Points on a hilly landscape, in no order, each with its height.
From any point a climber steps to the highest of the 2 points nearest to it. It stops when none of these is higher. Distance is the straight distance between rows; heights are no part of it.
Bim: [93,103,83,107,138,106,107,112,139,113,102,68,106,102,122,96,128,73,115,66,113,77,82,106,61,94,38,135,95,102]  h=46.3
refo: [70,91,117,72,82,79,59,59,100,83,91,99,120,115,111,118,120,93,87,118,78,96,154,82,159,110,101,130,65,104]  h=53.9
zuz: [129,98,97,104,98,170,118,93,109,124,112,108,133,99,115,52,82,32,119,63,106,117,78,77,74,136,94,66,103,79]  h=30.7
marav: [125,112,95,108,136,90,92,106,41,126,90,103,96,89,73,130,103,132,109,107,112,93,98,94,103,70,79,66,140,112]  h=9.7
Gam: [92,99,90,95,78,83,88,84,117,80,154,87,81,77,94,109,73,83,118,85,133,100,94,118,90,90,88,119,90,120]  h=51.1
gasi: [106,118,99,68,86,92,86,92,76,121,56,127,87,113,89,85,120,74,68,131,64,124,136,94,123,99,122,67,142,120]  h=47.3
raza: [83,63,83,75,93,75,114,112,60,74,97,97,112,91,135,127,122,154,60,115,92,62,96,114,97,106,108,65,106,125]  h=47.9
Mot: [133,79,98,41,103,100,105,36,92,117,75,91,109,84,101,128,108,87,117,74,99,98,86,92,90,83,121,134,91,102]  h=17.8
Navo: [109,100,97,81,116,112,113,173,88,152,123,113,85,108,90,130,84,125,110,87,86,153,127,82,125,136,116,90,115,91]  h=39.5
veb: [104,104,75,65,70,74,112,86,123,90,135,67,89,63,103,103,96,87,132,87,64,80,88,129,57,87,123,115,89,113]  h=53.7
ramas: [91,86,118,132,72,123,103,119,154,97,116,125,90,94,129,45,102,75,123,120,89,102,120,118,82,122,131,123,90,72]  h=22.0
Potar: [100,90,151,99,133,93,82,122,107,118,112,134,65,147,130,80,84,125,97,147,145,103,113,101,122,107,116,143,105,77]  h=38.7
lazet: [120,101,77,42,113,90,55,92,90,109,58,98,100,102,102,79,133,118,129,80,50,93,158,104,107,144,117,112,115,147]  h=14.2
luv: [80,79,98,121,67,101,79,94,134,137,111,65,124,72,106,59,66,107,121,112,132,47,103,97,107,83,44,88,96,89]  h=12.6
bimop: [80,66,88,135,72,78,123,111,124,72,106,142,112,81,119,99,133,97,115,89,103,105,107,122,124,126,120,66,91,78]  h=20.1
fik: [82,117,112,101,91,106,98,124,99,104,115,109,126,74,127,92,96,106,103,89,130,107,124,88,78,114,135,104,68,71]  h=16.4
tinut: [97,81,103,73,110,102,100,101,97,89,109,140,81,87,115,122,87,127,89,113,103,97,142,103,109,109,134,94,74,85]  h=15.6
Pino: [68,125,154,143,110,63,128,135,124,101,81,97,127,118,103,155,109,128,59,136,74,109,102,114,131,95,75,135,118,88]  h=45.0
Tukot: [127,61,92,97,85,127,85,55,104,76,113,89,100,81,150,68,85,92,115,104,112,82,82,98,88,131,138,88,42,49]  h=23.7
zam: [140,117,110,112,116,118,169,97,107,106,96,92,90,83,73,152,111,92,30,112,69,129,67,116,84,103,98,85,124,80]  h=30.1
Tifip: [84,105,148,101,142,136,116,138,110,97,112,111,64,130,115,75,84,82,102,119,126,117,108,122,80,106,118,146,97,102]  h=40.7
muga: [64,165,109,140,95,123,65,111,115,131,85,124,109,89,92,62,136,76,102,72,102,126,137,76,77,63,86,111,99,96]  h=17.4
mivo: [54,147,133,96,108,117,112,102,53,56,100,112,119,104,98,137,80,80,71,104,126,129,127,80,67,92,95,116,108,131]  h=16.3
ragis: [167,67,115,100,112,131,128,90,67,123,68,103,78,105,76,117,110,129,90,113,60,112,78,98,110,118,149,73,118,99]  h=22.7
reko: [103,114,111,98,110,80,117,78,100,115,68,68,146,105,72,114,115,80,85,128,101,96,103,73,131,103,63,123,64,85]  h=53.6
lutin: [94,122,92,98,102,101,74,103,87,110,75,108,134,76,113,135,125,115,56,103,117,97,124,70,77,97,95,107,59,69]  h=15.5
kes: [91,100,109,78,65,92,110,94,115,115,91,89,116,50,121,100,98,67,99,82,70,103,91,111,76,69,134,119,109,79]  h=51.0
Kedeg: [76,91,78,92,71,61,65,127,108,132,119,67,119,98,117,88,69,106,96,108,111,53,91,88,146,84,60,111,91,88]  h=13.3
pip: [100,77,88,52,118,81,80,97,108,102,83,100,110,87,129,80,136,110,141,85,83,77,137,142,129,128,136,105,90,128]  h=14.6
zap: [115,96,60,92,121,54,109,110,95,53,138,94,89,100,109,118,125,76,89,127,97,104,112,90,80,131,96,59,78,107]  h=39.0
bosa: [109,79,78,113,101,102,56,100,144,141,93,97,35,103,117,91,115,133,94,81,71,93,77,121,99,109,91,122,104,94]  h=36.2
vaf: [77,98,101,46,87,121,88,123,87,114,115,124,49,126,86,92,55,122,98,69,129,106,103,82,121,57,106,105,107,124]  h=24.1
dum: [116,68,79,131,97,93,90,113,149,87,134,95,73,87,101,18,101,122,146,109,107,76,82,96,62,101,120,149,84,119]  h=30.8
Mupa: [118,102,70,88,91,30,128,50,126,65,96,86,122,91,94,152,126,121,87,114,35,83,79,122,116,107,111,116,75,80]  h=47.2
lepa: [114,70,84,66,118,73,80,98,105,92,109,89,75,136,68,83,99,139,89,128,117,52,130,93,132,115,57,111,77,126]  h=7.6
mivak: [101,84,95,138,64,85,80,99,144,127,119,117,70,94,134,77,94,123,76,76,88,94,70,117,102,83,113,144,109,59]  h=34.8
sumag: [134,105,66,93,125,47,91,83,92,86,129,126,115,102,90,123,105,121,97,153,109,103,97,105,83,104,88,63,108,86]  h=40.6
pasod: [134,88,81,84,94,89,106,84,56,103,112,108,125,91,90,113,78,85,136,81,135,114,66,65,93,103,106,78,125,91]  h=19.7
dof: [113,74,92,113,104,90,110,44,135,74,98,97,73,78,108,98,114,90,108,107,90,55,79,144,62,82,87,95,101,120]  h=16.2
vuvup: [106,139,135,135,146,93,113,77,100,97,89,100,106,133,132,96,112,81,74,146,108,91,98,117,74,66,127,126,91,93]  h=45.6
zigus: [82,112,106,144,93,108,141,124,101,104,68,94,117,108,112,60,150,82,61,122,80,82,91,102,56,60,88,102,103,108]  h=37.2
tafa: [102,93,109,88,103,107,66,102,95,102,140,92,70,91,73,125,53,124,96,126,134,95,108,81,110,87,76,112,87,96]  h=48.4
Nelob: [110,100,125,108,105,107,110,90,84,105,121,109,68,101,72,132,82,108,65,137,111,133,90,86,101,88,104,92,104,104]  h=46.0
Sizo: [68,139,103,127,137,98,124,110,113,90,84,112,132,101,81,139,66,86,91,128,121,83,91,122,108,68,12,74,99,106]  h=16.6
Pado: [80,95,107,58,82,51,75,103,63,101,152,110,88,125,74,104,73,141,123,119,107,104,130,94,163,79,118,87,98,127]  h=36.3
gapur: [115,108,62,117,122,126,104,133,73,135,94,106,116,135,124,64,146,107,134,63,82,122,85,73,92,95,141,91,95,77]  h=25.9
savaf: [78,85,81,95,51,99,63,91,134,142,138,89,83,78,128,64,86,117,95,63,101,87,95,99,120,72,119,123,85,84]  h=33.4
suso: [113,68,89,60,83,76,132,107,101,91,53,94,124,67,84,132,123,103,89,77,70,100,86,96,72,123,98,101,92,108]  h=54.2
ruzo: [140,99,84,118,126,126,151,116,109,104,74,67,86,112,49,131,100,68,52,115,103,118,70,78,78,106,56,106,103,98]  h=31.9
nepa: [138,84,108,107,72,94,71,68,99,86,93,110,86,82,76,68,79,89,132,137,84,117,97,115,98,114,127,81,148,117]  h=3.2
gon: [132,96,116,122,99,92,109,55,108,73,106,98,63,92,68,143,69,107,64,143,104,98,85,67,77,119,86,102,74,68]  h=43.5
nubed: [77,75,112,134,104,98,130,117,169,80,108,135,89,93,128,94,131,96,109,117,90,79,107,172,96,121,127,106,92,80]  h=21.0
mib: [95,83,115,77,101,116,140,80,125,94,65,123,105,105,103,74,124,65,108,146,113,67,97,116,89,97,91,93,91,110]  h=45.2
vuve: [110,114,96,77,127,93,136,109,105,100,97,76,123,75,51,144,93,64,101,124,86,95,105,101,104,96,82,95,88,102]  h=50.8
bif: [94,124,128,63,83,139,85,83,88,105,87,116,83,97,127,86,56,75,126,83,96,117,114,102,120,94,156,65,93,113]  h=16.5
rad: [79,93,75,99,86,57,86,124,79,112,128,74,91,101,81,133,106,125,93,75,78,97,100,108,141,106,81,77,138,131]  h=36.6
vaku: [110,94,108,115,120,110,101,83,84,93,58,109,81,145,78,68,146,68,86,102,70,120,101,116,100,90,114,131,129,125]  h=47.1
zason: [82,100,74,119,108,69,110,153,87,97,118,68,114,91,92,143,113,113,89,86,98,80,87,102,103,94,56,52,104,111]  h=35.4
sizip: [135,77,103,97,133,120,61,84,88,83,110,89,99,116,153,93,79,97,111,95,135,86,106,104,76,162,122,114,77,66]  h=24.5
zanal: [85,96,95,130,53,75,78,89,129,115,118,65,112,69,130,101,103,100,119,84,72,114,62,114,87,96,129,143,133,81]  h=48.3
tuve: [108,98,94,88,107,135,113,115,88,113,91,83,129,83,111,90,93,47,94,116,110,125,130,102,125,129,114,41,99,110]  h=11.7
Pup: [70,94,108,88,84,54,77,123,118,70,126,93,112,81,120,101,88,130,85,113,114,82,158,102,110,116,104,165,105,87]  h=12.3
Sufiz: [132,129,75,104,104,36,87,59,97,87,115,103,90,77,64,151,141,132,103,118,85,106,120,94,90,65,110,127,79,110]  h=12.7
dolu: [62,86,105,98,118,136,134,164,64,88,130,77,99,147,99,86,104,132,85,78,127,95,78,81,94,97,91,83,61,127]  h=53.8
kiru: [63,124,96,120,87,36,100,106,110,68,92,115,71,114,113,115,127,128,70,98,104,81,101,121,95,59,83,143,90,118]  h=14.3
Tor: [81,94,87,92,91,71,99,156,74,136,159,94,90,127,62,127,75,129,124,92,93,125,106,96,147,103,100,97,115,113]  h=37.9
pugin: [72,95,113,134,55,140,108,117,109,124,125,107,55,107,50,62,74,137,139,73,76,122,99,61,116,70,137,100,76,129]  h=23.1
zuvo: [60,70,99,75,85,83,91,90,74,72,136,82,85,97,52,107,68,143,132,81,92,94,128,89,141,65,105,104,102,163]  h=34.7
Lipa: [133,68,76,74,109,102,101,129,112,77,95,142,58,78,58,94,101,126,140,84,99,126,132,83,122,149,112,53,103,124]  h=38.0
Luf: [116,115,139,79,82,157,91,95,73,120,92,92,131,99,114,72,54,105,148,108,89,104,81,86,102,103,168,54,125,117]  h=17.3
bufu: [101,126,113,118,130,144,101,90,63,127,104,113,106,80,80,163,95,109,77,109,98,119,99,118,85,67,74,38,131,109]  h=10.5
Guvi: [162,91,101,117,72,87,124,73,114,76,79,85,91,98,69,123,109,76,43,157,80,106,88,98,81,123,102,128,107,54]  h=41.1
zel: [115,81,91,72,108,105,115,111,71,122,102,111,74,114,85,116,118,101,82,123,65,135,90,90,128,124,159,70,91,79]  h=23.5
nivil: [113,155,90,67,136,57,113,79,104,83,80,82,117,118,132,131,106,76,27,142,75,84,104,97,97,99,68,156,135,96]  h=50.2
Gegag: [112,101,120,152,117,79,93,70,98,77,82,85,135,113,111,140,150,114,92,119,58,106,83,111,130,120,125,122,88,62]  h=43.7
finuf: [57,135,105,147,68,91,91,90,119,88,100,116,118,105,62,63,108,66,119,86,115,119,118,77,77,66,63,106,104,91]  h=16.1
zugi: [94,103,97,125,124,71,72,97,102,69,135,103,75,96,128,133,85,117,118,74,93,112,87,135,100,126,91,106,144,85]  h=30.9
reses: [82,56,96,121,76,96,79,98,108,82,98,110,48,114,58,78,95,139,91,104,118,78,123,86,120,111,84,134,81,119]  h=8.2
dilet: [133,108,87,93,124,113,101,148,70,134,101,117,67,116,59,113,77,94,114,115,106,151,119,75,115,118,91,53,149,99]  h=41.3
zevim: [137,71,91,112,97,109,108,80,128,90,67,96,81,79,79,98,114,78,77,110,90,106,100,90,45,145,98,129,94,66]  h=39.2
Dav: [105,101,114,74,123,107,87,66,73,109,60,98,112,129,87,94,115,62,115,105,60,109,130,96,147,114,125,105,132,122]  h=49.8
niru: [116,112,135,109,114,104,153,90,98,126,90,115,115,95,75,141,129,78,81,100,78,134,92,142,120,72,115,80,114,103]  h=28.5
zevez: [87,119,120,112,131,122,99,97,53,109,92,102,118,131,81,83,106,108,139,114,114,102,103,85,96,51,126,126,103,128]  h=51.2
nozu: [104,96,98,134,72,76,132,68,108,86,68,108,94,117,60,85,125,96,84,155,88,89,66,112,105,56,109,98,104,112]  h=41.5
Bepo: [125,98,119,93,90,132,94,115,77,127,100,96,57,102,48,113,61,101,120,116,105,125,85,84,112,108,96,91,139,129]  h=43.4
velo: [96,73,94,115,140,61,110,98,90,126,123,74,87,108,94,131,135,130,98,132,76,64,88,118,124,90,103,73,61,111]  h=28.3
Kidi: [57,101,130,97,101,148,114,130,106,110,120,151,49,109,84,87,55,88,95,87,149,135,99,100,117,74,85,84,96,127]  h=22.8
tev: [146,97,82,88,87,115,57,75,116,76,78,122,132,85,135,48,105,92,153,57,116,92,95,100,71,125,116,132,103,76]  h=24.6
ziv: [88,120,146,135,102,142,105,95,132,98,97,110,111,84,129,93,81,67,76,119,122,81,75,114,91,82,83,81,98,84]  h=33.9
Fen: [124,81,90,61,77,94,92,71,40,110,84,91,109,97,110,100,95,132,118,55,103,104,62,79,116,92,122,118,110,89]  h=18.7
deseb: [79,99,90,107,86,115,80,98,89,112,114,68,127,100,98,62,79,94,129,96,125,76,95,73,96,71,83,74,91,127]  h=11.9
Lak: [105,77,115,123,112,113,127,93,97,97,66,96,116,53,101,136,122,128,93,92,101,90,65,115,56,116,97,108,97,100]  h=51.8
bodi: [124,130,114,98,89,130,100,106,78,100,87,76,134,83,50,71,60,101,139,101,96,144,102,66,82,97,150,74,120,115]  h=18.5
tipen: [108,76,84,106,63,85,87,110,87,78,81,116,112,108,75,69,112,102,135,111,93,112,115,88,110,132,118,108,135,116]  h=3.8
lemuz: [81,69,126,107,107,107,113,89,83,100,74,112,120,86,130,125,132,116,76,86,76,76,73,126,104,103,118,58,113,99]  h=49.7
pekog: [87,146,127,89,126,61,132,110,109,87,57,82,141,119,129,150,112,113,54,139,63,74,100,101,109,83,68,139,96,87]  h=47.4
Duv: [78,122,120,78,91,92,91,40,92,74,78,66,108,115,104,109,113,60,89,100,96,105,105,99,125,105,82,133,78,99]  h=57.1
guza: [94,75,72,79,66,74,114,122,107,93,89,82,126,50,74,104,117,103,116,78,83,94,90,99,78,103,78,138,125,123]  h=56.7
Zopo: [118,101,98,115,90,116,82,132,145,117,121,109,128,66,148,40,100,80,145,110,95,86,119,114,61,113,149,85,99,82]  h=22.9
som: [107,113,72,100,103,19,95,84,130,78,100,115,76,99,81,119,149,125,86,112,78,81,112,113,89,99,65,144,82,108]  h=13.5
Nasiv: [73,85,92,77,94,124,72,98,103,116,112,73,76,86,124,110,88,115,100,88,67,107,154,101,125,122,148,87,83,99]  h=14.9
nivo: [96,109,76,61,78,44,57,85,92,73,101,104,130,84,110,103,93,139,63,114,129,70,152,73,101,89,88,149,77,85]  h=13.1
Mig: [129,101,77,92,119,114,85,98,129,95,127,103,148,76,123,68,102,69,151,80,119,75,106,121,49,120,112,103,110,78]  h=23.6
budob: [101,82,89,84,73,95,115,103,119,131,99,110,119,91,105,78,99,74,143,81,82,105,85,131,127,89,126,110,107,82]  h=48.6
goz: [93,155,90,101,115,64,89,64,104,67,80,71,141,132,125,101,115,48,65,108,99,86,89,105,102,84,71,135,97,77]  h=53.5
pez: [57,103,94,106,97,73,130,144,127,76,111,89,128,71,130,108,124,116,65,87,80,97,102,118,57,95,118,132,66,99]  h=63.0
kom: [75,63,100,107,90,71,101,110,137,110,106,69,104,100,105,126,90,111,92,136,105,61,120,115,148,108,56,95,76,87]  h=13.8
Rige: [92,74,103,113,78,97,106,93,112,63,119,133,128,78,102,116,84,93,141,106,124,121,93,118,144,120,101,41,107,91]  h=19.2
Teni: [112,104,91,94,105,138,53,91,83,105,90,85,52,94,88,118,79,141,106,47,103,111,98,91,91,115,122,87,110,132]  h=26.4
dun: [90,115,98,111,78,80,127,122,99,114,83,72,101,100,75,62,135,77,90,141,77,100,88,100,88,60,109,92,126,134]  h=39.3
nupa: [82,99,84,121,80,63,126,138,119,82,113,56,117,85,84,110,110,104,99,106,94,102,95,92,60,105,85,140,87,110]  h=59.7
lonin: [108,116,106,108,98,95,37,106,118,89,101,107,72,118,106,73,90,60,128,76,85,132,122,106,106,145,99,105,144,88]  h=5.0
Zego: [97,105,86,31,117,81,65,98,78,110,77,101,108,102,114,89,124,132,80,111,105,71,149,87,96,85,88,147,101,111]  h=13.9
simok: [53,99,103,129,107,103,125,139,121,119,112,111,101,91,113,102,122,131,94,96,92,66,87,98,86,60,98,112,64,101]  h=59.6
zad: [91,114,100,80,147,99,147,93,128,100,90,82,131,86,76,118,111,63,134,80,79,88,81,122,82,100,63,115,109,104]  h=48.5
rifo: [63,83,105,108,74,106,149,111,106,89,130,103,105,103,73,105,93,99,80,126,124,104,84,104,145,73,103,63,50,117]  h=53.4
pim: [95,125,79,93,92,101,95,108,101,105,139,56,109,68,106,131,76,63,80,138,87,117,110,93,97,119,116,46,93,101]  h=11.1
Pevi: [89,138,101,100,130,122,79,112,88,156,86,96,95,106,113,115,115,88,91,96,77,105,111,129,109,82,84,37,122,120]  h=11.2
gumor: [140,105,97,82,121,98,117,134,57,116,109,119,100,110,91,84,130,106,99,93,83,146,92,73,88,106,160,116,85,88]  h=24.7
Lebi: [102,98,99,152,77,123,103,77,155,117,73,82,114,99,117,63,104,62,72,136,100,75,80,128,80,82,70,88,112,72]  h=32.2
nos: [112,102,68,95,76,38,117,56,108,76,77,121,70,115,89,95,117,95,52,130,92,70,82,105,98,65,81,79,78,104]  h=44.0
fura: [123,124,98,68,100,118,66,73,96,121,107,125,105,63,155,95,100,97,123,86,92,94,121,123,106,101,151,67,100,80]  h=15.8
Tunob: [160,89,103,80,114,118,136,72,27,106,67,109,117,100,87,124,88,103,105,97,91,134,75,85,112,123,160,36,116,102]  h=21.7
Rilir: [88,91,93,80,76,129,87,86,72,98,97,102,38,100,79,103,75,146,83,40,91,97,94,81,111,69,96,89,80,125]  h=25.5
pomo: [110,148,83,97,94,115,31,123,105,90,111,106,67,142,88,68,75,100,144,57,96,148,123,95,121,122,110,67,135,98]  h=5.7
kod: [91,93,73,113,48,88,71,96,160,131,117,100,82,73,103,49,100,122,149,89,97,83,92,108,82,62,107,138,100,113]  h=32.0
kud: [90,90,87,107,90,81,115,117,76,125,87,144,90,123,94,84,130,129,113,60,118,87,66,104,131,65,109,102,92,72]  h=51.6
zofe: [100,85,68,102,94,88,94,86,109,152,105,123,100,89,128,93,121,113,134,55,104,76,66,125,120,70,96,78,81,66]  h=49.5
gomu: [85,106,130,134,101,135,81,78,97,97,66,120,116,98,134,106,97,95,76,136,125,94,126,121,101,102,88,76,121,83]  h=35.5
Did: [143,115,109,136,109,117,129,60,139,108,83,91,123,79,105,70,130,56,89,140,77,84,89,152,77,83,129,98,106,74]  h=30.6
vur: [115,109,106,128,97,142,138,117,98,105,70,69,126,91,104,55,104,66,90,135,113,80,78,72,37,77,93,111,107,101]  h=35.3
mes: [111,61,106,122,85,135,92,76,112,125,110,92,129,87,138,59,113,120,123,72,98,74,79,80,108,107,136,103,47,58]  h=23.0
mufi: [96,87,124,112,135,54,136,80,133,97,97,138,91,116,76,149,111,165,103,120,92,105,99,109,146,94,70,103,81,74]  h=40.5
lizev: [110,82,69,94,104,103,100,133,127,50,151,143,62,88,90,99,96,112,109,79,134,121,136,106,109,155,119,69,78,114]  h=36.5
Kepu: [76,95,68,83,72,69,111,83,103,73,82,93,99,101,128,102,125,113,64,107,111,38,99,114,108,73,81,65,74,128]  h=46.2
nivag: [78,105,114,112,70,138,50,114,75,119,80,76,131,108,140,61,106,123,111,70,81,121,96,83,95,104,135,108,124,95]  h=21.1
tiz: [126,97,113,133,91,176,120,73,125,105,103,88,120,65,111,80,59,61,100,99,123,92,89,86,66,110,92,64,85,88]  h=32.1
ketub: [106,93,92,92,97,109,73,87,127,90,97,135,108,70,131,85,97,130,164,78,97,75,146,146,113,132,131,67,103,106]  h=15.2
fepil: [103,119,77,78,81,107,95,120,74,80,117,118,99,109,86,71,80,75,101,71,137,109,114,55,79,107,129,102,80,94]  h=17.2
toz: [139,98,76,78,91,81,112,82,97,101,119,97,114,101,123,89,80,93,128,121,131,59,54,106,64,91,87,142,87,66]  h=45.1
gofi: [62,118,112,120,111,140,77,108,79,66,126,70,70,152,116,93,51,103,111,74,110,128,79,96,109,118,98,84,129,130]  h=23.2
Zined: [84,98,107,60,122,113,112,102,78,45,104,86,102,113,103,125,90,97,70,102,133,77,130,75,94,104,58,87,63,130]  h=14.1
Rati: [144,83,80,93,116,37,97,55,79,74,117,129,116,117,111,133,91,143,105,115,116,91,65,99,119,113,101,97,93,60]  h=42.4
tudil: [124,85,75,107,78,60,115,84,85,73,125,112,86,117,105,114,90,121,86,105,132,74,41,88,104,76,99,116,93,75]  h=44.2
Keze: [75,110,119,136,124,97,103,108,99,86,119,71,109,99,104,146,88,88,85,68,96,128,74,108,98,112,55,112,147,80]  h=32.4
vogi: [80,136,115,132,97,136,75,131,78,138,56,114,115,105,81,83,124,86,98,104,82,141,127,97,69,72,106,105,147,111]  h=18.9
raged: [98,141,100,101,132,100,104,113,135,120,86,63,114,89,123,118,88,116,100,81,109,64,61,106,62,66,46,170,88,93]  h=44.4
duk: [135,70,75,87,129,112,104,126,93,82,119,121,69,116,76,119,91,93,113,112,106,141,122,87,113,162,77,45,128,135]  h=39.4
Bevi: [134,90,114,104,117,138,72,97,67,95,100,80,81,121,99,81,70,120,114,82,124,104,100,65,73,134,130,145,85,92]  h=25.3
duno: [88,87,102,127,86,112,183,136,132,93,106,118,121,123,90,86,100,72,86,147,137,112,70,91,122,88,83,53,59,103]  h=50.6
nebip: [68,138,114,98,93,98,104,125,78,95,75,113,112,105,82,105,101,80,79,98,107,120,126,86,76,96,76,103,149,117]  h=17.5
Tul: [71,154,99,140,104,66,106,92,122,79,95,92,110,106,98,124,99,108,64,120,97,87,100,131,93,62,62,87,107,125]  h=15.4
lub: [137,103,104,137,129,134,105,107,68,103,96,92,108,69,65,118,95,115,142,80,93,128,109,68,87,114,144,39,119,110]  h=19.8
pife: [135,73,75,115,90,120,66,88,135,132,90,102,56,75,90,69,112,85,115,76,84,112,77,100,70,119,103,135,101,81]  h=37.5
Dosub: [107,74,68,79,75,59,109,116,96,95,110,90,86,106,119,88,102,141,53,74,118,71,78,91,107,73,87,135,84,73]  h=46.1
Vosag: [48,78,116,132,95,103,143,156,95,96,108,98,117,124,86,91,116,134,78,86,111,77,90,86,134,74,90,89,63,127]  h=56.6
Lus: [136,80,105,72,100,110,107,45,100,71,89,124,91,80,133,119,113,83,116,92,87,72,69,136,89,100,135,105,87,87]  h=17.0
muton: [114,87,99,64,112,54,137,58,103,70,122,102,111,104,106,145,114,90,90,116,63,106,94,109,134,122,88,90,63,86]  h=49.1
Mero: [103,87,116,39,82,75,95,84,85,91,99,151,120,96,111,114,81,113,117,96,121,101,138,83,145,114,113,124,85,72]  h=14.8
nenad: [91,127,95,129,122,80,105,108,79,100,102,50,124,118,133,143,83,86,68,100,105,102,71,107,113,101,48,69,128,92]  h=34.0
Neze: [85,90,113,94,136,82,119,94,111,74,108,108,125,91,101,147,72,109,93,113,127,80,100,130,129,119,41,68,120,118]  h=17.6
Disas: [90,74,107,95,87,82,173,111,121,69,77,115,120,115,92,94,132,43,92,140,95,100,84,111,118,111,90,91,79,102]  h=47.5
sode: [102,90,90,105,131,59,84,81,124,121,137,50,79,119,113,135,112,98,108,96,68,82,91,127,131,112,100,117,80,91]  h=29.1
nidok: [87,118,124,138,87,131,63,127,69,133,62,82,141,95,116,77,110,111,57,107,90,121,109,91,91,109,121,115,159,101]  h=20.0
mazog: [73,81,105,103,83,107,96,110,108,111,95,53,112,76,121,110,101,86,80,110,71,79,121,113,137,127,97,89,64,89]  h=14.4
buge: [59,101,116,92,95,98,124,111,67,118,93,123,121,148,84,85,101,99,108,81,124,118,73,83,129,64,106,113,101,99]  h=54.7
kini: [153,94,90,107,99,95,107,111,57,90,117,107,121,86,89,121,106,122,116,64,102,124,76,71,115,121,140,37,94,82]  h=20.7
vidi: [88,108,112,139,100,122,101,118,104,109,120,76,72,104,111,98,89,86,84,58,113,143,61,80,62,96,78,136,129,95]  h=30.5
peba: [80,102,135,141,118,116,67,93,99,120,100,136,92,135,128,64,86,112,101,143,132,100,117,121,123,111,104,79,102,74]  h=37.0
fut: [83,86,96,129,113,117,110,102,86,91,117,91,50,142,39,90,94,106,92,101,118,79,87,79,111,94,77,121,48,129]  h=8.9
Rik: [120,108,85,137,108,62,106,60,116,85,105,103,118,72,116,124,152,108,106,123,65,91,93,137,106,87,141,105,92,71]  h=45.3
Mab: [74,92,65,96,112,73,102,136,127,62,152,104,78,115,112,100,95,82,92,108,130,93,117,110,129,114,95,68,69,102]  h=37.4
riruv: [99,115,92,80,87,158,73,134,74,134,81,82,72,89,101,98,67,125,101,54,79,111,91,93,69,103,94,68,153,139]  h=27.5
dulet: [89,123,123,108,110,111,78,67,91,128,75,106,91,121,107,60,113,101,94,112,101,91,96,111,81,42,114,143,87,102]  h=48.2
tumu: [91,107,95,109,89,144,91,128,103,133,121,98,91,88,98,81,103,106,108,27,84,114,86,76,58,89,78,95,113,107]  h=28.8
kufa: [101,104,97,52,107,147,98,101,78,90,75,116,101,108,126,112,89,76,67,95,87,115,131,102,116,132,106,29,105,125]  h=12.5
Gom: [112,84,76,65,107,93,68,125,109,106,104,128,81,142,76,85,88,115,116,106,127,87,155,81,140,134,62,81,98,111]  h=7.1
bel: [117,112,101,87,74,105,54,95,66,98,91,76,104,84,97,102,70,98,84,129,107,123,113,101,79,116,116,85,160,105]  h=2.5
leb: [96,79,94,83,75,88,116,113,117,134,80,142,74,100,90,82,102,138,83,62,118,107,65,90,112,68,70,143,82,66]  h=48.8
sagi: [110,96,107,104,149,89,86,106,111,128,116,85,90,79,105,143,101,114,116,98,70,106,114,120,124,132,96,113,113,86]  h=29.8
toge: [105,113,87,77,134,66,66,84,98,107,51,141,118,79,113,124,140,133,80,94,109,68,132,113,83,97,61,127,72,89]  h=14.7
zini: [62,133,104,111,73,108,94,124,102,110,103,108,104,132,60,53,88,48,138,74,99,146,123,69,110,97,87,110,112,116]  h=14.5
nadag: [137,114,110,101,103,92,127,84,115,119,113,111,65,62,66,145,88,84,120,103,82,143,86,138,106,80,121,88,144,98]  h=26.9
Zatif: [85,70,101,127,123,103,93,107,118,68,98,121,131,102,98,106,88,94,142,105,124,85,115,130,128,151,45,61,112,119]  h=18.4
Rez: [106,111,98,128,85,109,105,116,87,108,113,123,128,127,132,43,131,102,116,37,111,110,66,62,51,99,120,116,99,81]  h=27.1
pes: [94,99,124,96,118,129,78,87,61,87,108,65,88,131,99,88,73,82,114,89,122,115,87,80,111,126,90,141,107,119]  h=24.3
Zapal: [80,104,128,115,93,65,133,89,150,82,94,113,80,108,112,150,93,143,66,128,79,103,105,110,132,106,75,145,110,72]  h=42.6
tav: [102,99,126,106,117,130,106,62,111,93,46,95,83,113,105,60,133,39,82,131,79,82,101,149,66,85,103,124,144,140]  h=44.6
nomod: [125,114,100,50,95,108,93,80,73,102,112,118,98,103,75,90,65,51,136,91,134,120,114,85,93,108,95,96,113,88]  h=18.6
kevif: [81,97,115,100,95,101,112,117,86,89,144,107,60,134,58,50,94,86,120,78,122,113,80,66,77,63,85,125,71,117]  h=9.8
vezek: [125,102,106,99,113,116,101,108,100,92,93,120,105,87,136,64,108,113,134,42,113,112,81,95,32,123,114,136,141,92]  h=25.7
beval: [95,94,131,75,95,145,105,51,124,91,36,89,107,87,107,57,111,51,116,106,95,67,120,110,59,109,88,113,121,135]  h=43.0
duko: [111,121,79,81,88,87,68,129,98,101,113,144,71,139,54,65,64,124,141,73,122,125,131,71,134,109,94,61,121,114]  h=6.4
Dek: [73,88,124,118,65,161,97,121,73,117,107,105,52,110,104,83,77,120,102,57,97,120,80,80,113,68,122,65,67,119]  h=24.2
vumam: [116,136,89,73,116,68,95,77,93,98,106,81,113,95,119,146,81,121,88,112,115,81,68,95,68,78,65,161,82,63]  h=43.2
Degap: [74,81,104,29,95,144,98,109,82,75,87,119,90,106,122,108,64,101,75,69,133,95,138,80,110,142,76,75,91,114]  h=13.2
luz: [83,82,122,37,101,76,121,60,100,83,124,94,99,119,108,134,85,93,66,125,69,105,147,94,146,138,90,129,72,105]  h=51.4
parup: [92,104,107,96,86,75,56,112,117,73,88,95,98,116,92,76,110,93,152,76,87,113,137,112,119,122,102,144,116,113]  h=4.4
fud: [113,80,87,140,84,125,69,94,88,122,80,51,132,93,122,68,110,100,93,78,95,102,77,74,96,121,103,100,90,65]  h=22.1
Dapu: [105,112,73,100,77,102,108,115,104,103,98,69,147,38,102,123,78,70,72,143,102,90,98,101,64,120,76,60,123,90]  h=10.4
vava: [94,132,142,125,159,137,104,97,102,88,100,98,124,125,111,88,113,47,99,97,118,121,106,114,76,103,120,145,105,97]  h=43.1
bab: [58,129,99,112,98,135,101,113,84,104,127,85,95,103,70,67,81,112,102,85,140,95,101,75,66,28,81,113,80,138]  h=11.0
nata: [100,95,89,84,107,145,74,114,98,141,87,127,70,106,122,109,96,82,76,77,109,96,111,104,128,121,78,25,101,102]  h=11.8
desuk: [128,122,88,124,122,123,147,140,86,125,102,63,120,94,83,99,92,66,54,120,113,103,88,83,46,82,93,103,116,85]  h=33.6
vusi: [55,113,140,95,115,128,113,90,71,68,116,93,114,122,75,148,90,77,94,118,106,114,121,86,105,86,86,79,63,151]  h=15.0

For each start below, name the point where the climber stops.
niru | pez
kod | veb
Degap | Bevi
Tul | Rez
zuz | buge

Call two points neighbours if one is among the 2 nearest of the other. Go from one point of each pair to the other, from neighbour to neighbour, staying as high as possible. Name the lowest point that can't be avoided.
Dav and kes | nadag
toz and veb | tudil
pez and Dav | beval
Duv and veb | vumam
kes and buge | budob
